Points on a hilly landscape, in no order, each with its height.
A climber steps from a point to the highest of its 2 nearest points, and stops where none of them is higher. Distance is the straight distance between rows; heights are no part of it.
Q_910 (h 4.32): [ 93 117 105 165 107 118 142 124 137 164  99 178  85 120 104 121  97 114
  98 111]
Q_915 (h 3.63): [135 139 123  83 143 114 143  76 142 118  98 102 201 171 173 108 131 139
 118 144]
Q_561 (h 1.59): [125 140 145 140 112 145 118 157 108 111  99  89 158 128 100 114 175 195
 102  95]
Q_62 (h 3.54): [149 107 142 113 157 168 167 101 177  90 173 139 135 136 131 139 162 129
 124 126]
Q_637 (h 0.80): [ 82 143 142 123 118 124 126 107 152 110  61 154 135 109 199  97 137 138
  99 129]
Q_706 (h 1.02): [110 181 121 124 140 115  71 134  97 125  98 147 111 136 147 151  76 102
 169 117]
Q_589 (h 0.81): [139  85 122 138  96 132 118 166  75 122 111 115  80 108 105 149 121 107
 196 162]
Q_46 (h 2.46): [ 75 179 114  81 150 123  99 102 121 174  68 114 186 135 170 115 139 160
  88 137]
Q_932 (h 1.04): [154 114 111 173 125 123 133 160 158  55 124 206 122 120  99 140  94 105
 182 116]
Q_313 (h 3.93): [110 195 110 128 142 126 119  88 137  89  72 138 157 113 167 138 145  92
 137 117]
Q_256 (h 5.25): [ 67 131 109 127 113 124 129 117 129 182  76 170 117 140 138 114 104 133
 100 128]
Q_202 (h 2.11): [112 136 139 123 120 148  87 160 156  89 135 170 203 172 137 128 161 188
 165 104]
Q_236 (h 5.22): [139 137 125 122 141 115 126  84 128 137 153  49 128 119 121 111 155 110
  72 115]
Q_911 (h 3.31): [144 112 121  92 127 159 105 145 131 121 147 100 209 182 120 129 158 187
 137 139]
Q_266 (h 1.10): [152  90 106 147 136 121 164 190 140  69 151 190 159 145  77 128 103 118
 201 118]
Q_444 (h 3.98): [128 135 146 106 165 134 145  86 177 104 151 177 145 155 148 147 137 123
 143 115]
Q_791 (h 0.74): [125  92 111 133  85 136 112 140  74 183 121  87  75 114 124 139 128 108
 160 179]
Q_659 (h 2.89): [128  82 162 104 164 120 139 145 126  86 140 110 142 111  82 135 197 172
 160  95]
Q_309 (h 0.32): [183 113 132 162 118 146 153 136 114 117 185 123  54  76 127 158 113  66
 130 160]
Q_649 (h 3.55): [151 119 152  90 157 136 144 114 150 122 106 123 225 152  99 146 183 221
  91 105]
Q_559 (h 2.68): [134  79 155 104 138 160 120 159 123  98 161  94 138 123 113 137 184 181
 156 133]
Q_144 (h 0.83): [152 107 114 136 133 117 135 113 137 170 167 177  71 120 127 152  27  79
 107 158]
Q_217 (h 1.34): [184 122 106 162 126 108 127 171 100  94 149 133  98 113  69 143  68  77
 174 132]
Q_901 (h 1.16): [103 149  90 115 147 130  97  83 166 143 136  98 170 153 129 116 140 133
  79 107]
Q_235 (h 4.02): [141 142 151  71 171 119 125  72 158 114 112 117 222 164 143 142 167 183
 120 121]
Q_751 (h 1.23): [158  64 134 149 111 135 162 189 118 129 173 158  72 105  90 134  92 119
 167 158]
Q_716 (h 2.52): [120 126  96 163  88 151 131 127 130 163 138  77 110 108 124 102 156 115
  75 149]
Q_674 (h 1.03): [ 76 126 148 131 131 140  69 128 157 114 130 153 100 127 163 127 132 146
 130 104]
Q_790 (h 1.47): [154 143  89 167 108 131  89 148 103 122 138 121  81 106 113 150  69  70
 140 144]
Q_171 (h 5.04): [146  97 133 151 116  91 157 104 105 190 154  79  84 100  61 121 177  95
 119 137]
Q_548 (h 0.11): [107 169 105 142 116 167 100 133 159 127 138 144 139 152 190 112 104 126
  98 135]
Q_874 (h 3.38): [121 155 120 116 111 117 129 104 162 109  89 137 218 179 183  89 130 153
 120 132]
Q_871 (h 0.87): [132 152 106 170 123 136 116 135 160  77 125 169 139 142 114 127 122 109
 145  99]
Q_694 (h 2.72): [150 108  96 128 115 163 127 163 140 110 157  92 207 162  75 120 175 174
 120 120]
Q_328 (h 2.84): [119 128 123 117 103 161 109 125 160  99 101 150 206 162 173 119 159 181
 122 139]
Q_3 (h 2.31): [152 117 111 152 106 170 167 172 135  76 145 126 184 145  89 114 178 160
 126 117]
Q_244 (h 0.71): [ 94 141 156 134 127 139 101 122 128 122 123 145  58  91 177 138 112 116
 114 116]
Q_828 (h 2.98): [150 118 155 117 133 118 125 111 120 168 127  33 144  98 112 118 181 195
  59 129]
Q_76 (h 3.01): [178 107 141 124 156 139 181 177 114 116 219  94 117 117  76 134 143 120
 164 127]
Q_33 (h 4.64): [ 91 137 109 101 119 118 146 109 112 164  64 158 141 145 181 117  90 112
 125 161]
Q_612 (h 2.81): [143 113 131 152 100 152 142 134 135 166 147  68 135 112 101 106 183 173
  69 140]
Q_925 (h 0.45): [154 131 138 138 141 143 166  99 138 127 166 129  80 105 146 143 114  83
  95 138]
Q_700 (h 4.47): [114 124 138  95 141 125 133 105 107 166 131 107 109 143 137 137 120 130
 121 137]
Q_763 (h 4.44): [155 124 132 140 116  99 148 117 100  84 103 112 104 117 133 117 109  80
 141 124]
Q_722 (h 1.20): [155 172 159 135 140  96 133 112 164  85 112 225 120 127 179 139  66 110
 168 126]
Q_355 (h 4.90): [174 116 131 185 111  96 161 148 105 170 190 104  67  87  58 125 138  77
 126 136]
Q_608 (h 2.51): [105  88 128 118 137 135 134 155 132 156 162 133 136 162  60 131 154 171
 140 104]
Q_114 (h 1.13): [120 195 153 115 149 101 132  96 147 115  97 184 128 123 206 123  84 100
 127 124]
Q_136 (h 0.64): [110 182 113 142 129 109  79 129 159 105 116 193 161 162 139 140 107 120
 184  98]
Q_191 (h 4.05): [125  88 144 126 102 114 188 106 118 168 109 120  92 118 150  96 131 126
  82 152]
Q_835 (h 0.96): [147  94 117 166 117  96 116 124 133 163 178 138  57 105 104 134  66  68
  96 132]
Q_521 (h 0.65): [124 134 127 120 137 144 138 112 129 175 167 144  77 123 163 144  70  89
  94 150]
Q_838 (h 1.12): [141  86 113 154 120 120 139 138 138 135 167 135  82 124  85 129 110  99
 137 130]
Q_384 (h 4.65): [114 157 148  86 156 125 108  78 178 111 126 166 200 162 165 148 164 158
 154 121]
Q_109 (h 2.85): [117 152 121  84 147 130 124  94 128 162  79  73 193 125 154 120 151 182
  57 137]
Q_284 (h 3.99): [122 129 128  95 133 148 111 132 114 147 150 108 148 178 134 129 121 156
 136 132]
Q_646 (h 4.79): [117  95 164 107 131 141 132 137 104 161 154 109  74 116 122 139 145 148
 138 136]
Q_335 (h 1.53): [ 88 131 148 126 127 148  73 162 137 101 130 149 137 146 135 130 151 178
 158  97]
Q_160 (h 4.43): [ 69 161 106 105 134 159  89 111 136 150  87 170 151 141 161 160 136 136
 148 137]
Q_975 (h 2.75): [127 102 160 113 148 105 156 163 105 150 157 143 109 160  76 116 106 152
 153  97]
Q_223 (h 5.41): [ 89 163 123  91 132 125  94  99 168 146 103 193 195 172 178 144 134 147
 176 137]
Q_247 (h 3.17): [161 112 148  99 170 157 186 145 129 101 186 126 142 135  88 151 159 137
 162 121]
Q_92 (h 3.21): [156 126 152  92 153 141 140 103 139 148 101  72 192 125 118 141 173 214
  62 121]
Q_279 (h 4.71): [178 117 135 191  96 108 131 185  83 150 168 127  44  69  84 137  86  86
 134 143]
Q_480 (h 4.45): [155 115 129 194  74 108 132 154  92 163 127 138  44  65 130 125  75  77
  91 150]
Q_439 (h 5.09): [ 95 141 131 110 138  89 118 109 117 148 117 126 105 106 214  98  69  76
  75 139]
Q_660 (h 3.47): [130 119 125 100 158 133 106 130 140 106 174 126 153 172 109 143 134 133
 175 111]
Q_941 (h 2.10): [102 101  91 128 116 140 138 107 134 180 122 119 141 151  67 127 157 139
 109 127]
Q_392 (h 4.91): [143  74 142 131 127  89 137  97 138 122 154  64 118 129 105  93 166 117
 101 121]
Q_107 (h 1.39): [141 164 151 118 120 124 118 143  90  93  96  86 155 146 138 112 147 155
 133 102]
Q_887 (h 3.14): [114  93 149  98 175 116 111 146 144  85 166 152 153 146  86 148 161 149
 198  87]
Q_520 (h 4.26): [129 146 116 129 132 107 138  89 122  88  78 147 123 115 160 138 112  74
 150 137]
Q_413 (h 3.50): [117 184 130 112 149 135 148  78 136 111  66 122 174 113 154 133 168 139
  95 110]
Q_351 (h 0.90): [110 134 120 122 121 144  96 143  88 115  91 130  96 121 123 161 124 115
 185 133]
Q_192 (h 4.21): [130 115 149 156  88 114 178 132  95 172 103 138  61  89 145 106 101 102
  84 142]
Q_666 (h 1.25): [150 155 152 141 131 119  98 158 134  85 137 183 103 138 163 139  51 119
 176 124]
Q_798 (h 5.01): [141  85 150 137 115 145 150 162 104 167 176  89  81 103  85 132 175 141
 155 160]
Q_992 (h 2.87): [160 124 150 114 159 106 160 162  87 146 179 116  92 131  64 146 110 111
 168 109]
Q_844 (h 4.67): [144  82 134 146 104 103 157 110 129  83 108  90 122 119 129  89 158 117
 118 129]
Q_516 (h 1.15): [154 112 119 140 135 122 180 187  97  99 131 148 138 134  47 135 125 124
 190 110]
Q_965 (h 1.33): [164 145 128 154 120 131  87 156 118 105 147 169  72 101 152 154  27  90
 136 148]
Q_667 (h 5.12): [143  64 155 139 110 106 165 119 103 177 149  97  67  83  83 132 181 115
 154 167]
Q_155 (h 1.24): [158 148 110 161 112 146 134 194  89  95 136 125 118 133  88 132 110 116
 168 118]
Q_225 (h 1.93): [128 141 122 172  92 165 148 164 125  99 110 122 125 120 109 110 163 148
 110 106]
Q_622 (h 2.14): [ 91 149  95 151 111 132 107 120 114 152  91  98 106 102 130 122 140 104
  96 126]
Q_464 (h 1.01): [101 173 147 135 118 108 136 108 175 114  77 205 156 141 204 100 112 142
 128 119]
Q_670 (h 2.86): [ 88 196 122 114 144 151  93 107 140 129  78 120 182 121 157 133 163 165
  91 103]
Q_491 (h 4.13): [109  88 134 102 121 121 149  93 123 165  97  89 131 124 140 111 153 149
  90 150]
Q_196 (h 1.29): [178  78 107 167 110 116 137 210  95 110 162 143  89  98  67 132  69 101
 191 159]
Q_699 (h 0.61): [ 97 182 101 113 149 135 104  96 162 139 127 116 160 137 188 107 118 110
  76 129]
Q_358 (h 5.15): [ 84 124 129  85 127 106 136  98 132 165  96 120 135 127 209  87 103 123
  74 160]
Q_902 (h 1.76): [101 157  77 149 121 136  93 120 114 159 101 138  91 103 128 152  88  69
 118 142]
Q_850 (h 5.82): [121 127 137 112 140  94 110  90 126 120 144  76 116 126 182  99 111  93
  87 124]
Q_846 (h 1.19): [120 191 144 125 137 125  89 136 107 106 107 126 132 144 165 125 110 134
 148 102]
Q_756 (h 1.66): [101 127  90 109 148 137 101  78 145 152 115  83 163 132  89 143 178 140
  94 115]

Where does a climber stop that starts at each point below?
Q_520 | Q_850
Q_589 | Q_667
Q_901 | Q_223
Q_244 | Q_223
Q_659 | Q_667
Q_612 | Q_223
Q_694 | Q_667
Q_191 | Q_667
Q_76 | Q_223
